Points, in no order, along strands that fork, close into loops and pass close to each other.
(in the rows, 128 means zero)
Points whose rows are less than 103 apart are linked; no others are.
Z_610: [119 134 144 141 167 128 110 110 109 108 129 142 117 132 198 108 133  72
 129 162]
Z_865: [133  87 104 179 144 119 128  88  86 116 125 134 120 119  94 128 163 100
 116 141]
Z_825: [ 95 179 134 145 101 107 103 131 178 132 110 102 114 149 113 155 144 137
 129 121]
Z_626: [138 167  76 126 119 181  92 161 182 155 147 130  86 192 133 132 123 180
  77 132]
Z_201: [115  75 157 124 107 108 134 158  67 110 115 131  80 106 115 144 158 133
 139 136]
Z_556: [ 98 123 113 121 144 138 153  85 139 119 124 127 184 124 159 112 127  91
 173 151]
Z_591: [181 151  96 126 134 100  75 172 126 109 166 157  49 137 136 170 147 124
 116 115]
Z_887: [116 140 194 162  96  77 168 148 129 119  81 136 206 138  92 105 126 170
 105 161]
Z_955: [185 102 149  81 134 138 145 163  10  81 100 127 114  76 100  80 177 142
 151 153]
Z_293: [138 162 127 119 120  82 141 125 150 132 124 142 123 138 141 153 127  61
 125 123]
Z_192: [151 108 110 154 148 108 111 171  92 140 186 133  79 107  77 127 124 109
 142 100]
Z_882: [ 90 183  86 121 139 155 103 108 173 131 133 108  87 164 138 128 149 134
 149 190]
Z_269: [111 204  88 132  92 110  65 146 198 165 152 136 149 155 147 139  97 121
 105 116]
Z_637: [202 128 124  82  95 147 168 170  39  82 133 150 120  61 128  76 181 138
 176 128]
Z_371: [123  94 167 130 174 132 113  99  76  94  75 105 126 142 138 121 148 115
 107 125]
Z_267: [125 114  78 109 140 203 104 126 123 106 116 111  87 126 185 102 166 117
 132 177]
Z_386: [160  81 137  94 117  96 142 133 105 198 113 115 103  99  63 137 107 137
 112  78]
Z_114: [112 135 182 122 109  68 167 114 103 142  93 109 183 131  58 110 106 165
 115 153]
Z_158: [165 146  55 108 144 146  89 145 133 149 140 143  17 113 147 118 145 185
 170 176]
Z_783: [171  93 164  55 101 102 159 171  12 157  77 150 120 100 100 106 151 145
 148 148]
Z_844: [106 211 121 132 102 130 117 156 168 161 106 116 120 142 100 175 142 118
 131  57]
Z_453: [169 159  63 119 104 162  46 159 161 149 164 130  74 125 120 132 114 155
  72  89]
Z_291: [138 112  56 114 110 142  80 148 173 135 167 140 106 122 138 158 128 147
  84  93]
Z_622: [ 81 115 116 104 100 140 117 142 145 128 138 105 104 115 127 154 104 154
 161 119]
Z_70: [123 154 111 126  93 112 116 148 172 135 150 135 189 129 105 154 107 129
 112  74]
Z_915: [112 155 107 186 155 115  92  87 214 151 124 121 139 143 142  97 118 154
 114 184]
Z_16: [132 101 120 186 152 120 136  93 120 174 139 118 110 129 101 121 147 108
  87 109]
Z_471: [121 128 156 139 135  93 105 113 104 168 110 149 171 146 170 162  97 132
 131  83]
Z_78: [158  70 144  87  94 152 149 115  83 109  82 153 142  85 102 107 186 114
 116 150]
Z_627: [131 115 149 134 148 127 130 143  63 100 125 136 159 130 158  85 119  52
 128 154]
Z_616: [115 142 208  83 164 150 169 106 103 105 107 103 187 124  84 111  93 130
 148 132]
Z_855: [ 99 149 109 120 137 186 128 129 187 126 158 136  82 163 115 129 111 151
 151 176]
Z_340: [120 153 119 130 131  90 193 144 119 159 113 101 148 146 111 149 141 115
 112 121]
Z_978: [105 142 131 155 104 122 148 144 206 129 152  99 183 123 110 130  81 163
 106  95]
Z_337: [139 123 149 164 112 129 131 117 201 201 108 120 167 113  99 121 114 156
  95  66]
Z_164: [142 124  99 129 125 139 125  96 159 117 117 132  85 134  78 170 176 147
 136  94]
Z_937: [ 87 182 114 151 131 122 102 131 181 167 123  87  79 168 137 131 128 162
 133 147]
Z_874: [102  89 145 142 123 123 110 121 142 176 132  78 120 112  87 138  79 128
 121  65]
Z_993: [146 171  71 103 108 194  58 177 197 121 171 138  79 151  93 123 103 180
  94 113]
Z_720: [128 107  79 141 111 151  95 143 184 108 146 150 122 160 161 136 113 143
  59 131]
Z_210: [114 127 171 114 133  85 175 114 114 170 141 106 172 128  65 115  98 116
 125 122]
Z_35: [120 159 165 171 112  92 156 139 172 101 129 100 214 120 129 143  95 161
 116 111]
Z_778: [122 149  96 116 136 167 143 123  64  86 132 145 134 129 152 110 174 117
 174 122]
Z_757: [ 95 129 101  99 160 173 126  87 128 117 143 151 124 111 175 115 130 118
 189 149]
Z_755: [ 93 182 113 200 113 109 107 123 214 179 125  92 139 123 158 106  98 129
 122 156]
Z_139: [124 138 124 106 129 202  89 114 151  92  93 130 121 133 178 119 153  93
 147 172]
Z_99: [123 116 131 154 125 117 103 141 151 201 129  94 120  93 100 140 120  88
  90  50]
Z_860: [143  96 171 137 102  71 144  95 169 128 113 164 153 139 103 156 111  96
 113 125]
Z_579: [131 132 201 135 155 127 174 109 134 101  98 131 203 137 117 104 111 131
 128 154]
Z_934: [ 97 105 136 133 164 135  99 131  87 131 157 135 116 142 169 121  89 142
 157 122]
Z_676: [115 102 156 179 114 107 169 114 133 166 118  94 171 126  96 105 115 163
  67 132]
Z_278: [137 128 168 104  96  87 132  88 138 146 109 152 174 132 131 144 100 143
 134  99]
Z_313: [131 149 140 138 119  70 118 105 196 126 140 166 162 147 134 150 111  93
 121 138]
Z_571: [104 165  91 127  89 134  60 169 185 181 161 125 110 124 148 130  71 126
 133 120]
Z_493: [126 100 137 136 125 124 212 113 125 165 114 105 166 108 132  81 143 142
  86 133]
Z_981: [133 118 102 102 104 141 130 158 140  80 166 135 143 132 150 161 131  95
 110 153]
Z_639: [122  96 162 126 104 126 147 132 166 204 106 116 119 111  57 143 105 151
 107  68]
Z_301: [128 131  82 188 145  98 120  88 183 174 138 125 139 143 116 141 143 110
  79 108]
Z_559: [123 124 120 118 149 153  98  97 149  85 118 126  88 137 122 168 178 129
 113 144]
Z_382: [164 136  97 126 144 105  95 154 100 116 164 137  79 129  98 163 124 125
 129  65]
Z_953: [156  86 152 110 145 166 153 101  60 114  77 131 137 118 138 107 179 103
 124 140]
Z_246: [ 90 108 210 110 155 160 150 119 120 105 131  91 140 137 112 123  96 135
 168 139]
Z_588: [114 129 187 122 148 110 109 123 155 157 129  62 119 129 124 152  80 144
 129  86]
Z_389: [136 157 145 124 115 166 185 114 104 135  87 106 205 119 166  72 169  87
 142 123]
Z_843: [113 106 162 175  91 106 136 112 150 168 106 114 193 134  91 130 108 161
  85  73]
Z_568: [119  75 134  89  77 134 161 115 115 129  90 164 170 129 137 135 150 155
 103 136]
Z_770: [167  63 128  91 129 118 174 108  82 115 123 148 110  79  94 119 147 118
 136 140]
Z_872: [127  89 139 166 150 158 110  93  92  83 129 114 151 134 143 112 151 105
 103 132]
Z_363: [168  95 130 107 128  79 144 164  59  86 139 110 100  91  91 143 154  87
 101 145]
Z_438: [147  80 132  86 113 109 171 101 109 142 106 180 186 121  81 109 127 147
 115 139]
Z_68: [ 82 141 128 146 157 135 122  90 145 120 119  87 145 139 164 131 114 156
 133 121]
Z_2: [206 101 122 128 118  63 149 158  61 118 136 153  93 104 112 142 168 132
 100 121]
Z_977: [107 120 186 154 174 157 129 118 116 122 129 103 146 145 168 121  98 166
 157 128]
Z_339: [ 99 116  80 116 125 160 116 136 133  78 156 133  82 115 126 150 131 164
 180 134]
Z_108: [140 136  85 148 156 144 121 143 109 126 156 189  77 156 155 134 137 145
 149 149]
Z_512: [147 125 157  89 141 109 147 111 164 102 146 111 194 118 148 138  81  95
 121 138]
Z_574: [122 185  91 128 137  92  77 134 170 147 168 153 153 174 175 143  83 118
 143  87]
Z_429: [149 111 170  68 140 136 155 146  14 116  84 126 143 121 100  79 151 142
 126 143]
Z_249: [184 158  89  93 152 115  87 135 112  98 162 159  60 128 166 166 136 138
 167 115]
Z_935: [170 136  78 132 131 135 104 162 101 106 146 169  43 114 160 116 154 156
 159 180]
Z_482: [108 149  92 118 106 137 102 149 182 173 144 120  74 124 123 149 103 143
 163  87]
Z_524: [151 165  69  98 142 145  66 149 126 123 169 184  59 165 161 147 112 162
 148 135]
Z_51: [ 94 114 110 118 131 177 120 100 101  66 118 143 105 122 150 113 148 145
 189 138]
Z_292: [ 99 124 177 146 135 161 162 121  84 118 107 117 151 124 119  80 157 101
 158 160]
Z_268: [153  97 143 116 152 104 151 159  56 103 133 134 144 130 124 118 128  87
  86 162]
Z_530: [ 99 115 103 157 106 149 142 141 165 118 134 151 127 168 136 154 125 156
  98 113]
Z_949: [130 146 135 124 120 110 173 128 115 129 109 159 144 138 126 150 169  98
 131 147]
Z_370: [ 93 137 141 121 123  83  99 140 157 156 142 135 151 142 174 154  89 120
 147  96]
Z_417: [106  75 131 125 115 127 116 148  90 126 161 126  87 111 150 139 124 146
 150 107]
Z_749: [124 146  68 126 142 177  97 145 152 125 174 146  45 148 107 108 129 185
 164 172]
Z_431: [133  93 141 122 160 144 139 121  65 119 137 147  91 109 130 108 113  94
 198 138]
Z_439: [143 118 179 112 118  82 138 155  98 184 137 109 147 128  61 138  81 117
 121  76]
Z_946: [ 94  97 151 131  99 122 151 148 123 129 106 135 139 137 115 143 141 160
 101 124]
Z_717: [136 131 189 172 138  84 154 117 135 127 106 116 186 113 151 137 113 113
 120 166]
Z_132: [111 133 129 100 125 149 148 106 172  75 140 122 167 129 134 149 113  98
 104 153]
Z_532: [142 131  98 105 106 168 168 150  46  91 125 132 118  71 132  90 183 119
 193 133]
Z_336: [151 127 168 183 129  60 143 109 150 107 101  88 204 103 142 124  92 153
 100 131]
Z_348: [119 132 118  93 134 166 189  94 118 133  85 116 169 120 177 118 150  81
 132 141]
Z_131: [139 107 117 163 155 101 144 136  85 130 163 137  74 111 123 114 125  85
 164 141]
Z_442: [137 155 194 150 138 175 157 107 110 104  72 111 179 120 163  65 145  99
 141 150]
Z_767: [ 86 164 116 111 173 169 117 119 146 103 123  72 105 153 164 135 122 144
 132 162]
Z_852: [118 151 128 209 108  72  99 127 197 177 132 105 140 132 122 122 124 105
  99 116]
Z_118: [137 140 124 121 158 120  89 128  74 103 135 154 110 145 179 138 116  96
 166 137]
Z_394: [166 129 108  97 138 179 115  80 131  79 111 156  95 127 151 139 173 103
 132 149]
Z_103: [113 124 107 140 116 124 131 154 161  99 178 150  98 136 138 126 131  88
 122 193]
Z_360: [113 199 146 124  96 118 157 154 173 145 128 135 171 151 102 164 106 145
 145  72]
Z_14: [132  89  90 146 171 174 118 101  93  79 138 126  92 123 165 109 168 116
 104 152]

A tip is a point with one link. Name the tips that can be reached along the links from each point below, in the order of the rows.
Z_872 -> Z_915, Z_164, Z_770
Z_132 -> Z_512, Z_103
Z_946 -> Z_626, Z_438
Z_439 -> Z_887, Z_99, Z_493, Z_588

A fork is a point with three links, a tip a point with one. Leave the first point through the second and follow the links. Name the first fork or tip that comes.
Z_855 / Z_749 -> Z_431
Z_313 / Z_860 -> Z_622
Z_431 / Z_131 -> Z_882
Z_937 / Z_825 -> Z_977
